Each row is a point on a tangle of strands that fork, close into loops and nearly touch. The rows are in no order.
In the rows, 128 means zero.
Points whose rows are less than 117 apart are linked; no others are.
<1021>: [ 71 139 122  77 139 126  99 117 155 166 151 119 126 107  55 163 128 121
 127 110 142 129 125 125 181 151 142]
<54>: [130 103  98 183 125 135 142 117 113 136 114 103 107 170 160 140 118 150
 151 134  82  81 104 144  65 129 106]
<1497>: [173  98 141 122 122 117 125 163 178  81 110 138 140 115 128 102 132  80
 121 168 167 155 134 126 142  89 177]
<418>: [137  96 130 187 125  64 152 173 137  87 103 131 147 168 111 121 173 121
 113 126 119 148 158 150 173 166 151]
<661>: [141 146  66 142 144 147 140  64  97 191  83 142 107 183 155 157 115 212
 159 117  90 136 118 166 106 156 120]
<1311>: [ 83 122 113 176 129  87 163 112  71 176 152 112 122 175  80 129 139 151
 146  73 107  78 119 152 151 160 110]
<1301>: [ 97 147 103 132 122 109 183  93 124 148 168 141 155 136 114 112 187  93
 132 127 127 142 133 165 153 154 140]
<1926>: [132 129 119 144 175 136 135 107  69 110 141 117 129 159 205 125 112 201
 131  95 133 136 123  91  81 146  72]
<1013>: [116 124 112 123 134 148 115 124  80 107 172 127 116 137 154 119 116 139
 139 126 136 101  81 142 115 148  87]
<1936>: [122 117 105 192 127 125 190 114  87 156  80 160 128 171 127 139 116 173
 166  74  85 130 134 155 116 118 113]
<372>: [107 125 153  77 134 160  92 114  83  97 151  94 131 153 172 132 142 133
 100  82 126 106 114 102  65 118  78]
<362>: [139 115  89 160  94 161 147 155 157 118 156 187 117 143 127 154 101 115
 115 127 126 120 101 125  84 139 119]
<1793>: [158 155 117 118 131  78 161 137 130 153 154 154 137 164 181 166  97 193
 148 115 124 140 169  96 109 174 103]
<1376>: [152 151  90 122 131 165 118  93 105 188 107 166 107 136  83 174 118 192
 145  81 104 133 119 149 133 124 168]
<493>: [111 124 100 166 134  78 126 118 121 152 154 158 113 177 164 143 137 214
 110 129 152 111 127 135 125 224 119]
<1711>: [117  95 114 149  81 181 153  98 131 108 138 153  93 150 120 145 153  95
  94  84 114  58  65 123 137 135 142]
<1904>: [ 97 142 153  94 139  63 139 115 162  70 132 124 157 109 129 130 155  87
  87 136 157 160 118  99 135 109 141]
<451>: [154 100 128 148 162 152  97 139  92 136  92 120 108 118 126 131 154 159
 141 148 122 117 127 152 129  99 189]
<469>: [115 140 121 104 146 168  94 178 103 131 157 110 126 119 119 102 118  96
 124 167 157 135 125 130  82 111 111]
<1082>: [115 118 115 159 107 151 161 170 164 117 162 170 133 148 173 145 102 116
 108 112 122 129 145 110  78 159  90]
<741>: [171 100 165 165 140 125 101 160 114  90  80  77 102 108 161 115 106 122
 154 174  93 108 119 113 119 100 116]
<665>: [153 116 145  98 142 173  98 131 144  73 145 131 138  83 207  99  84 126
 149 158 156 160 123  96 116 128  73]
<1452>: [118 132 115 143 162 125 138 134  74 133 115 134 141 162 125 143  77 133
 155  95 102 129 137 111  75  88  77]
<608>: [147 138 145 158 101  82 196 137 161 111 125 160 135 104 121 135 152 144
 136 111 107 127 139 144 161 128 156]
<1407>: [120 175 128 128 150 114 168 117 131 180  99 122 127  89 169 148 135 156
 157 182 119 130 141 131  80 126 121]
<456>: [118 129 167  90 130 162  96 172 170  90 105 135 147  96 139  80 121  81
  56 146 193 168 150 106 121  81 157]
<626>: [126 139 110  98 159  59 127  74 153 145 151  97 148 112  59 143 169 132
 148 118 137 144 137 156 208 140 160]
<223>: [126 104 173  89 129 129 131 145 116  81 115 105 144 109 151  88 118  66
 129 110 106 134 156 136 198  93 111]
<978>: [139 174 114 121 139  60 132 157 167 139 115 122 135  94  65 127 126 133
 132 176 173 172 131 140 147 137 150]
<528>: [130 154 141  61 159  88  81 146 127 150 120  82 138 114  93 134 118 141
 134 131 126 140 169 136 179 115 155]
<1521>: [129 144  75 148 140 169 155  78 120 173  97 163 102 136 180 153  91 190
 169 130  95 116 115 155  79 131 105]
<83>: [133 105 130 161 138 102 179 126 154  89 160 143 156 151 203 114 178 132
 106 121 144 127 151 128 140 159 138]
<2110>: [130 144 112  82 192 105 125 132 109 135 123 144 153 133 157 129 145 156
 135 154 167 174 167 128 145 131 147]
<754>: [155 119  80 142 132 148 133 117 122 165 157 145 139 164  83 144 173 148
 145 106 129 134 123 163 159 156 175]
<1726>: [168 131 126 128 121 130  80 171 129 157 112  97  89  87  88 122  84 152
 171 187 118 108 114 155 126 112 142]
<852>: [146 102 108 105 154 109 135 122 139 154 129 147 149 160 173 176 105 151
 175 161 162 127 146  91  69 110 124]
<610>: [131 116 124 114 145 179 103 144  86  75 160 142 123  99 181  88 108 122
 140 148 163 138  98 127 124 128  86]
<374>: [116 145  96 182  92 155 149  79  97 127 161 176 116 154 121 118 171 124
  85 120 128 152  71 148 139 198 126]
<759>: [ 74 123 152 189 125 101 142 123 119  87 113 137 117 129 145 129 166 116
  64 126 114 143 111 131 176 193 119]
<32>: [107 147 158  97 122  88 150 103 108  79 169 140 165 133 145 130 166 104
  83 103 153 148 112  85 119 133 112]
<420>: [141 167 146  79 111 143 135 147 132 127 174 143 129 103 139 116 116 127
 113 105 118 123 140 123 124 103 127]
<370>: [168 101 168 126 106 122 118 162 123 100 110 150 109  77  77  97  92 114
 147 112 138 105 136 133 199  76 172]
<1411>: [131 152 156  98 123  51 157 125 166 129 117 104 150 106  95 134 141 100
 138 143 109 141 158 131 155  99 144]
<1213>: [109 157 119 133 165 154 124 155  63 166 120 113 129 108 104 107 127 111
 145 153 133 137 138 142  84  93 127]
<772>: [122 153 109 117 131 131 130 112 103 166 135 149 131 138 101 148 140 156
 147 109 108 138 121 147 149 130 139]
<584>: [186 160 103 149 103 111 107 161 149 145 149 142 104 121  35 162 137 194
 143 120 130 129 110 147 158 167 156]
<1069>: [119 123 115 103 153  87  96  75 153  93 161  80 124  97  54 130 173 114
 110 109 152 133 114 142 226 149 152]
<217>: [136 103 157  76  94 156 118 125 107  93 140 130 122 121 137 108 116  68
 126  84  91 101 130 141 190 109 114]
<1491>: [142 160 163 112 151 153 134 163 130 115 145 103 164 124 181 123 141 115
 109 113 127 148 170  70  54 105 100]
<553>: [123 147 144 100 118 143 106 106 143 150 105 149 117  79  71 144 127 110
 111 130 134 155 110 112 150  89 182]
<1584>: [ 99 124 115 128 161 150 124  87  91 100 125 107 150 162 177 135  66 145
 126  50  93 125 136  86  52 115  20]
<1367>: [175 106  94 173 108 140 116 135 174 123 130 125 122 130  21 140 194 125
 140 135 148 141 118 167 169 158 180]
<205>: [158  75 125 155 137 112 128 124 158  72 132 127 135 158 205 133 164 137
 116 147 127 124 111 122 146 156 146]
<481>: [121 142 111 144 100 171 147 120  93 141 137 165 111 134  76 139  94  93
 122  76  91  93 104 128  82  73 106]
<823>: [120 163 116  57 163 119 110 123 160 161 145 151 129  75 109 128 120 136
 130 171 208 131 155 134 116 113 172]
<1634>: [ 86 102 126 163 120 137 131 141 134 152  98 118 113 124  64 153 147 105
 139 117  98 114 120 155 167 134 152]
<816>: [ 55 133 153 118 138 131 124 174 121 123 113 130 128 119 134 147  94 114
  97 116 138 134 130  96 114 132  88]
<1384>: [109 139 121  91  98 176  91 145 139  99 177 127 106  91  88 123 128  86
  95 136 156  96  84 122 137 138 130]
<507>: [159 155  93 162 119 133 116 114 110 182 122 138  95 133  37 175 129 211
 159 101 125 119  97 149 132 158 143]
<1750>: [150  86 127  83 104  94  95 101 194 106 134 114 117 111 107 143 125 107
 155 151 119 107 117 140 196 119 172]
<1857>: [ 81 109 168 131 190  63 139 141 132  96 114  85 153  87 171 122 138 125
 132 158 173 128 144  93 117 113 113]
<1775>: [ 71 131 180  69 188  92 110 137 149 110 102  66 148  73 180 103 121 117
 132 162 175 138 173 108 115 113  95]
<1343>: [128 139 123  97 105 153 156 134 128 117 194 180 128  89 133 114 117 116
 136  98 145 105 115 145 160 122 125]
<1137>: [162 101 154 157 140 166 129 136 150  76 134 115 132  94 218 117 105 133
 156 143 135 120 125  71  87 115  90]
<1240>: [152  75 172  89 144 195  84 157 125  57 132 105 141 120 204  93 134  93
 121 104 151 125 159 107 100 101 103]
<1362>: [140 152 168 114 103 169 106 148  98 142  82 142 117  96 109  84  53  96
 114 121  98 160 147 115 125  56 117]
<62>: [146 170 142 102 127 151 136 170 106 104 180 119 145 133 151 109 142 107
  93 101 118 135 152 111  78 119  97]
<1286>: [164 121 132  83 107 162 105 135 146 157 133 147 117  95  99 102  92 115
 169 129 105 138 164 172 194  93 173]
<854>: [133 136 101 135 137  80 137 104 131 165 125 146 119 157 131 166 159 209
 129 130 147 127 120 139 150 192 163]
<2011>: [146 158 155 146 100 179 126 136 108 135  75 116  94  88 121 118  83  98
 125 121  50 125 127 125  94  66 115]
<1345>: [113 121 144  83 187  98 102 119 165 102  86 102 130  71 170 110 130 139
 128 170 173 159 170 141 152 101 175]
<776>: [ 92 135 111 161 143 129 158  81 100 134 119  95 138 180 178 139  89 147
 133  77  64 110 141 111  69 139  27]
<730>: [151 139 186 117  92 163 114 169 110 117 106 130 116  80 122  56  31  80
 110 134 135 121 138 104 140  57  98]
<1113>: [ 50 136 134 109  97 115 146  79 124 164 167 135 115 143 125 153 133 151
 105  70 110  90 110 126 158 178 110]
<1017>: [162 124 173 168 118 112 145 145 128  90  72 103 116  98 144 123 144 120
 132 148  78 139 120 126 153 115 127]
<1630>: [148 179 133 108 124  97 130 179 167 160 104 124 134  90 108 104  72 124
 131 197 156 178 137 131 121 121 117]
<1795>: [143 158 102  83 166 118 112 109 148 194 115 145 113  65  79 159 126 169
 167 178 189 121 145 141 135 120 184]
<1674>: [135 114 132 150 158 141 171 138 146 108 152 145 162 134 213 123 164 122
 133 135 161 149 152 108  92 124 126]
<589>: [159 121 113 167 111 138 127 125 145 128  88 101 106 142 143 161  85 142
 148 140  50 103 123 119  42  97  95]
<2155>: [133  90 166  93 117 154  71 138 131  98 101 120 109  92 146 111  87 109
 133 157 141 110 127 110 125  90 143]
<342>: [147 153  80 193  90 132 139 116  99 128 134 183 112 150  72 144 153 140
 119 136 133 165  63 137 110 172 127]
<1138>: [159 177 139 113 104 128 121 141 159 161 111 126 120  81  46 127 135 119
 122 137 121 150 140 140 164  96 181]
<502>: [156 106 160 129 112  92 111 157 140 126  84 118 115  73  80 104  86 143
 182 137 115 122 149 155 203  97 155]
<787>: [152 118 143 113 111 150 134 131 106 107 150 176 115  85 101 111  94 131
 162  95 130 104 112 143 191 107 139]
<2171>: [170  81 176 134 139 126  83 157 103  94 103  91  97  85 137  89  99 114
 143 175 141  82 134 109 116  68 152]
<1358>: [ 59 117 162 142 124 107 124 155 129  76 123 139 133 133 148 136 114  94
  82 125 138 155 113  80 132 167  77]
<704>: [113 118 109 153  93 137 159  62 117 108 174 163 118 136  96 114 176 102
 100 104 145 115  67 138 202 179 136]
<1187>: [147 124 166 106 106 185  74 191 128  98  99  77 129 109 141  51  75  58
  72 168 166 133 127  96 118  92  80]
<1330>: [168 115 110 161 124 126 109 146 106 140 119  96 105 120  93 131 149 160
 173 159 115  98  98 167 121 124 157]
<966>: [152 133 120 134  99 138 141 142 159 110 121 162 130 108 131 121 121  87
 130 175 136 170 107 127 134 117 136]
<760>: [151 105 150  95 135 176  70 161 162 146  98 141 133 110 172 103  48 127
 133 168 174 165 181  79  77  83 123]
<2079>: [123 120  96 170  98 143 119 131 150 171 105 125 117 119  21 160 166 129
 155 133 121 142 105 170 164 166 158]
<1006>: [170 116 164 138 110 138  69 145 128 161  61 102  88  81  91 117  88 156
 162 192 120 116 131 139 109  77 178]
<1019>: [ 66 125 152 140 137 134 136 144 135  93 129 141 125 132 193 126 148 126
  76 118 140 156 131 120 141 190  95]
<1583>: [149  55 153 125 143 191 106 144 108  66 121 145 132 139 200 112 132 108
 136 104 139 101 142 111 119  89 139]
<1838>: [117 119 165  75 106 119 151  86 113  84 170 161 150 140 161 131 148 122
 114  65 148 123  98  99 150 115 118]
<1781>: [176 142 169 109 101 156 129 175 121  82 134 135 119  94 151  90  54 107
 128 114 113 128 134 105 148  90  91]
<1894>: [ 67 109 121 119 133 175 142 117 103 151 138 125 145 125 155 117 129  68
 153 141 122 120 124 143  91 101  91]
<832>: [122 139 156 119 126 130 117 197 167 123 116 117 148 127 122 118 114  88
  79 151 155 151 150  88  95  94 146]
<1830>: [140 158 118  84 146  33 147  86 157 152 125  99 159 119  87 152 158 132
 155 147 134 144 156 145 154 119 165]
<276>: [ 60 118 108 128 149 144 146 105 120 154 134 139 146 142 177 132 143 111
 137 149 134 144 117 137 104 150 101]
<1908>: [ 80 121 120 168 115  59 135  79 115 142 155 160 137 163  93 150 146 161
 102 118 162 125  87 110 159 199 130]
<1601>: [167 131 129 147 140 125 153 126 133 121 127 136 139 137 164 144 169 139
 133 157 134 144 134 106  73  97 159]
<2045>: [130  99 143 187 132  88 163 153 118 104  93 146 157 177 141 134 142 113
 130 117 104 164 148 114 147 136 115]
<421>: [ 70 105 109 178 115 103 143 112 139 140 160 162 134 154  73 155 172 118
  89 117 170 116  97 122 151 182 151]
<11>: [135 148 124 141 137 119 145 175  96 129 135 127 151 147 121 112  64  93
 153 128 117 154 142 107  92 111  60]
<360>: [ 71 132 163  58 112 168  85 149 130 130 131  97 136 126  97 125 139  66
  84 110 134 126 130 112 114  98 131]
<1599>: [ 49 130 142 112 112 118 149 126 132 157 137 156 130 137 127 163 105 124
 121  85 110 118 128 113 138 146 104]
<52>: [148 112  95 177 119 180 145 106 105  67 116 142 112 148 167 125  88 105
 112  98  85 101 100 106  70 109  59]
<305>: [120 105 128 106 176 122  94 130 123  99  89 125 140 116 178 120 140 136
 144 175 151 183 129 136 158 128 148]
<1848>: [124 138 150 130 134 163  92 190 108 127 108  86 128 110 115  73  70  70
 108 180 150 136 128 112  90  85  84]
<1998>: [122 124 116 172  93 142 162 154 142 121 133 161 127 155 106 153 155  86
  95 126 117 118 106 121  95 136 147]
<1185>: [146 112  96 213  91 111 153  98 110 147 156 155 120 238 143 110 159 150
  97  99 111 112 127 147 103 191 118]
<2046>: [120  85 105 184 137 138 140 104 104 141 108 118 114 176 157 136 151 183
 148 117 113  92  95 152 115 133 143]
<716>: [111 115 140 106  86 122 153  64 125  84 179 154 135 141 147 114 167 106
  95  89 136 106  78 125 177 165 122]
<279>: [115 101 125  92 153  80 140 106 143 153 144 109 152 130 162 148 143 131
 178 173 157  98 145 127  97  97 145]
<1531>: [ 82 129 120 112 141  80 133 101 192  90 135 123 138  81  95 127 174  83
  96 138 173 132 122 138 151 115 184]
<1512>: [152 132 125 139 105 154 130  74  72  98 127 106 109 162 160 127 140 136
 114  83  63  92  74 130 115 122 100]
<1322>: [160 101 130 193 156 167 131 138 157 106  99 113 126 122 202 144  94 151
 160 133 104 136 138  66  68 126  96]
<407>: [127 142 172  95 144 150 109 186 171 136 123  90 156 128 160 109 112  94
  99 148 156 145 191  75  42  87 119]
<809>: [143 105  78 190 114 159 135  96 104 174 133 128 112 178  54 137 187 174
 139  87 121 120 101 170 167 176 159]
<971>: [143 134 107 171 135  92 174 105 127 145 116 169 129 178 191 169 100 207
 150 124 127 148 136  99  92 176  96]
<1960>: [ 93 112 144  74 156 191  99  98 104 147 125 129 134 106 204 127 140 137
 144 120 146 123 156 131  80 106 111]
<1177>: [140 119 187 112 110 187  75 175 135 117  88 106 137  90 132  45  74  85
  60 168 186 156 153  97 114  60 141]
<796>: [ 87 121 125 140 124  64 118 108 130 129 197 133 129 174 189 123 136 171
  94 128 162  98 139 127 123 227  84]
<1525>: [139 123 109 121  93 157 130  50  94 122 136 116 119 204 152 128 155 153
 101  68  74 106  77 131 144 142 136]
<5>: [103  98  89 200 149 123 169  95 101 141  83 127 135 203 152 130  88 162
 148  74  61 116 143 148  99 129  62]
<667>: [107 136 121 105 143 144  91 118 182 170 140  98 115  76   4 149 136  99
 123 132 159 148 133 126 188 124 157]
<872>: [ 66 140 152 106 127 127 111 141 108 150 116 104 123 142  66 161 146  87
  89 105 109 124 115 104 129 118 136]
<1542>: [110 111 140 109 141 122 111 144 122  90 151 113 114 111 150 124 142 136
 120 129 152  97 108 129 149 138 134]
<964>: [ 90 120 119 168 108  91 166 108  89 137 195 129 133 182  99 103 159 117
 108  87 130  76 113 148 157 179 104]
<1763>: [161 136 154  96 129  76  93 166 161 122  97  88 128 100  86  96  89 130
 131 153 127 140 157 151 198 100 153]
<1715>: [144 184 139 103 137  94 161 173 165 163 126 127 138  99 151 131  70 144
 150 181 152 155 163  98  97 124  89]
<1732>: [102 137 105 142 166  90 159 143  77 171 135 134 140 185 124 160  97 171
 146  90 125 114 155 119  90 144  89]
<1276>: [150 128 164 122 115 108 124 180 177 120 102 126 134 109  92 103  98  97
 104 155 159 130 149 109 133  69 169]
<9>: [139 145  91 100 171 128  95 127 139 138 168 100 119 118  93 135 184 148
 124 148 155 120 138 157 156 146 190]
<1792>: [111 134 123 107 111 163  91  86 111 157 106 152 114 109  89 157 111 115
 139 142 119 146  81 107 110  90 151]
<828>: [151 129 132 194  81  92 196 127 121 123 104 167 136 123  78 140 176 180
 156  99 123 130 112 153 150 152 140]
<2043>: [ 63 123 122  96 164 177 136 103 119 167 132 132 146 146 207 144 146 143
 135 116 153 131 141 125  64 146  91]
<1933>: [139 134 132  52 145 136  73 169 148 143 121 104 142 136 129 123 122 123
 112 135 140 153 186 138 139 109 174]
<1247>: [152 108 108 185 112  81 134 139 133 108 150 124 132 170  97 120 193 124
 100 113 115 114 145 167 179 194 162]
<1438>: [126 101 160  69 153 122  56 134 158  98  99  99 122  85 152 101 115 121
 115 177 168 136 144 115 139  89 167]
<506>: [173 102 145 154 133 170  88 156 123 133  66 130  92  98 141 122 111 144
 149 167 113 132 145 137  96  75 177]
<2126>: [ 74 136 125  92 146 111 121  78 166 183 151 116 112 105  84 174 148 168
 119 102 142 108 132 129 196 178 157]
<1938>: [ 85 131 166  62 129 165  82 166 125 122 139  93 136 130 142 130 134  92
  94  95 132 111 150 111  61 110  85]
<190>: [ 72 134 119 141 144 149 159 149  91 166 140 129 139 115 112 107 141  88
 154 134 119 112 133 169 130 108 122]
<2015>: [143 118 138  88 112 150 112 145 146 145 131 108 135 125 162 117  81  92
 172 153  92 130 162 139 112  94 112]
<785>: [180 135 106 142 159 106  97 126 119 139 139  79 112 106  52 131 188 171
 161 158 148 112 114 166 143 128 181]
<23>: [124 107 106 158  81 171 147  51  99 120 141 143 100 192 122 127 158 120
  87  60 101  78  58 125 162 153 137]
<18>: [132 166 152 145  85 166 140 137 127 127 103 144  92  81 109 134 119 112
 110 116  76 122  96 127 132 117 130]
<909>: [172 177 119  94 131 101 127 130 140 186 106 137 124  92  99 149 125 168
 171 177 141 129 147 149 119 108 171]
<106>: [155 165 144 107 148 137 138 132 124 192  81 136 124  77 137 123 117 146
 173 190 137 145 166 138 100  88 158]
<952>: [156 136  91 149 105 158 154 157  97 107 141 148 132 156 113 104  88  70
 145 116  96 136 119 149 109 118  78]
<942>: [185 165 151 115  95 120 120 163 175 137 127  85 124  82  17  96 131  96
 104 127 120 114 146 144 174  91 171]
<649>: [ 94 154 129 128 135  99 144 104 157 130 139 127 125  85  81 149 189 121
  87 131 152 125 106 122 138 130 177]
<356>: [128  98 137  73 126 116  85  95 152  94 144 103 123  88  83 120 129  96
 140 121 137 113 110 137 227 123 152]
<1437>: [126 137 105 175 114 128 146 113 101 132 154 148 119 193 159 142 133 146
  89 104 102 124 118 120  80 169 103]
<1285>: [138 159  85 179 102 129 152  58  92 176  80 137 105 167 109 147 141 209
 152 110  81 134  85 163 109 162 113]
<1663>: [123 142 137 129 123 113 122 119 142 106 128 126 117 116 127 149 172 142
  92 140 123 125  89 114 132 135 163]
<675>: [120 155 104  75 172  91 118 134 159 130 185 136 139 103  64 130 150 138
 108 124 221 128 150 125 130 122 183]
<124>: [171 150  99 129  97 111 145  94 172  96 159 137 129  89  86 104 173  95
 128 148 131 145 108 174 194 150 155]
<2054>: [113  87 133 100 145  95 120 107 151 132 153 116 148 134 132 155 167 127
 132 147 172  81 120 110  93  96 186]
<1071>: [143 147  97 132 130 184 144  92 121 174  77 162 115 123 169 144  79 147
 158 125  65 151 145 152  85  89 111]
<1675>: [ 78 113 107 188 124 105 168 157 130 139 145 170 136 156 105 142 151 110
 112 141 154 131 133 137 119 164 131]
<306>: [ 81 116 139 167 126 114 120 134 132 119  80 106 116 135  98 144 173  94
  91 131  90 144 117 144 172 160 148]
<1971>: [115 137 100 129 110 179 116  77 102 143 130 166 118 144  76 159 113 116
 117  92 105 117  72 110  89  90 138]
<1095>: [127 160 123 123 108 118 159 120 129 138 157 130 137  82  78 102 153  98
 148 135 119 135 122 174 187 133 139]
<385>: [149 134 121  93 116 172 123 111 145 173 107 156 121  98 171 132  66 133
 181 152  99 137 160 134 100  98 120]
<1337>: [125 156 118 115 125  84 129 172 123 136 146 113 151 150  87 122 106  90
 138 160 122 146 134 128 128 133  94]
<2140>: [144 104 101 207  95  70 129 129 120 127 176 146 134 209 124 116 180 132
  93 121 136 108 135 157 144 218 135]
<836>: [148 123 132  76 114 177  82 158 154 129 126 125 121 126 143 113 121 108
 116 123 104 154 164 160 167 118 162]
<1569>: [155 128 133 139 125 167 113 137 154 120 104 117 107 119 174 144  60 140
 145 121  85 123 146  92  48  90  94]
<2167>: [116  97 112 126  88 175 112 129 140 105 145 151 100 114 104 144 115  91
 116 124 131  81  70 126 147 140 132]
<1083>: [165 123 137 104  91 151 120 106  99  89 124 106 119 142 150 122 143  83
 115  96  59 101  93 132 162 124 112]
<600>: [146 134 142 125 101  54 174 130 171 134 105 144 151 144 113 154 134 131
 150 115  96 152 160 134 171 131 144]
<504>: [148 138 163 164  87 116 181 127 120  89 103 134 114  93 132 125 121  96
 137 135  85 109  87 117 139 112 101]
<1748>: [136 143  80 102 165  91 111  85 135 168 134 109 137 146 110 163 185 169
 139 164 153 133 128 149 148 167 176]
<465>: [201 140 147 123  81 118 112 197 159 103 117  90 120 129  51  95 126  61
  88 137 114 110 136 138 172 106 153]
<1826>: [139 127 130 105 160 147 121 152 132 150 110 143 140 128 173 147  71 138
 162 151 164 150 170  79  59  94 111]
<1035>: [141  87 143  95 110 104 107 101 167 137 121 136 115  96 141 157  98 158
 181 152 122  95 116 131 161 110 162]
<620>: [121 147 166  72 162 103 102 154 139 125 123  52 146  95 163  82 107 102
 142 171 137 136 176 127 120 103  99]
<112>: [130 153 105 151 100 133 130 145 136 132 120 167 110 110  78 138 130 122
 128 162 130 172  85 137 138 157 132]
<1084>: [135 142  87 181 126 145 146 137 122 116 171 158 135 176 198 120 111 143
 111 110 111 149 152 124  84 196  62]
<1647>: [108 144  99 134 129 139 136 124  95 139 126 168 142 144 114 126 118 123
 132 127 114 181 108 146 156 151 113]
<1067>: [122 122 123 188 123 105 186 125 118 166  80 173 139 144 105 156 159 183
 170 108 131 133 128 157 139 135 151]
<1651>: [ 82 133  89 150 152  94 164 103  79 213 137 129 132 200 112 149 129 173
 160 101 136  94 142 155 122 169 117]
<1891>: [154 146  91 188  91 128 138  66 107 178 117 128 115 198  81 133 188 178
 129 100  96 141  99 174 133 187 148]
<532>: [175 132 104 171 104 114 155 104 173 114 146 133 130 107  35 126 206 123
 135 105 133 137 132 174 207 152 175]
<1993>: [153 149 126 133 101 103 119 186 149 102 139  96 125 130  71 104 128  73
 100 164 123 126 122 136 146 140 122]
<287>: [118 157 143 114 166  99 144  95  78 127 141 108 140 138 200 137 158 189
 127 122 134 134 123  96 108 155  98]
<1423>: [ 79 106 142  97 145 213 108 134 109 140 125 127 135 101 165 102 100  83
 140 131 142 123 162 128  53  81 103]
<1027>: [125 170 140  96 144 100 152 164 144 153 141 127 136 118 174 151  65 168
 154 125 126 130 178  94  94 148  71]
<1366>: [131 115 121 138 137 192 124 105 111  78 123 116 142 153 191 121 112 101
 111  78  85 132 129  82  52 119  47]
<694>: [139  96 152 108 146 150 107 137 104  69 167  95 143 142 193 110 164 109
 112 111 153  98 119  99  79 120  89]
<945>: [102 122 130 115 176  83 121 155 118 114 140 125 149 167 147 132 154 142
 104 120 145 152 162 127 144 163 139]
<558>: [158  68 125 153 144 176 129 129 129  78 134 137 137 178 224 122 140 135
 131 101 121 125 131 111 119 141 111]
<1122>: [130 129 112 188 147 103 152  78  93 125 119 135 119 183 195 139  93 213
 138 109 125 129 104  95  93 170  69]
<59>: [171 157 110 144 117  80 112 172 161 125 120 128 120 116  44 142 148 165
 126 158 146 154 133 147 143 160 165]
<979>: [154 104 119 172 156 134 145  98  96 129 109 129 139 179 185 141 166 166
 138 135 123 146 105 109  87 124 141]
<1551>: [136 103 146 135 136 132 151 163 117 116 104 138 154 137 147 115 110  89
 146 114 102 158 157 128 160  94 116]
<499>: [156 114 132 117 129 179  97 168 170 113 103 145 121 113 190 115  56 126
 138 175 142 174 144 101 115 118 111]
<1981>: [ 84  98 134 120 151  66 106 124 131  91 176 117 136 165 171 131 159 162
  90 108 162 105 136 126 152 198 123]
<86>: [147 132  85 145 112 181 147 107  89 111 133 142 119 140 121 117  82  98
 136  97  74 102 108 136  78  78  71]
<1692>: [ 46 119 141  64 137 108 113  63 147 165 153 105 130 142 133 159 161 164
 107  79 141  90 119 122 174 174 143]
<1609>: [149 121 158  79 118 116 105 167 165 122 128  73 152 115 147  76  90  69
 133 177 120 119 172 132 137  92 114]
<769>: [117 174 119 109 154  95 160  82 105 179 119  98 132 136 181 147 161 172
 139 149 116 125 146 139 111 162 117]
<996>: [ 91 118 165 133 163  93 136 140 120 104 123 104 123  74 140 120 142 143
 133 156 154  92 124 124 128 107 146]
<896>: [115 122  94 125 125 132 160  81 120 165 195 145 156 181 103 115 187 129
 127  84 139 121 125 158 177 157 159]

A piece is all that can be reached along the links. How many separate loops has the piece of each point below (a circle has one, a figure eight two, a Y none), and how many tips (points with one link)?
<760> | loops 2, tips 5
<1311> | loops 1, tips 2
<1345> | loops 1, tips 1
<1675> | loops 0, tips 2

How many points has the smallest loop of links through each point below? Write 0 if it is on no loop.
<1894> | 5
<86> | 12
<1891> | 28
<1006> | 5
<9> | 0

A fork is a point with three links, a tip a point with one. Leave the first point through the second and follow the links. Name the first fork or tip that comes.
<816>; <1358> | <754>
<1384>; <2167> | <1908>
<1971>; <1792> | <11>
<205>; <83> | <665>
<823>; <1795> | <772>
<828>; <608> | <1035>
<832>; <456> | <1894>
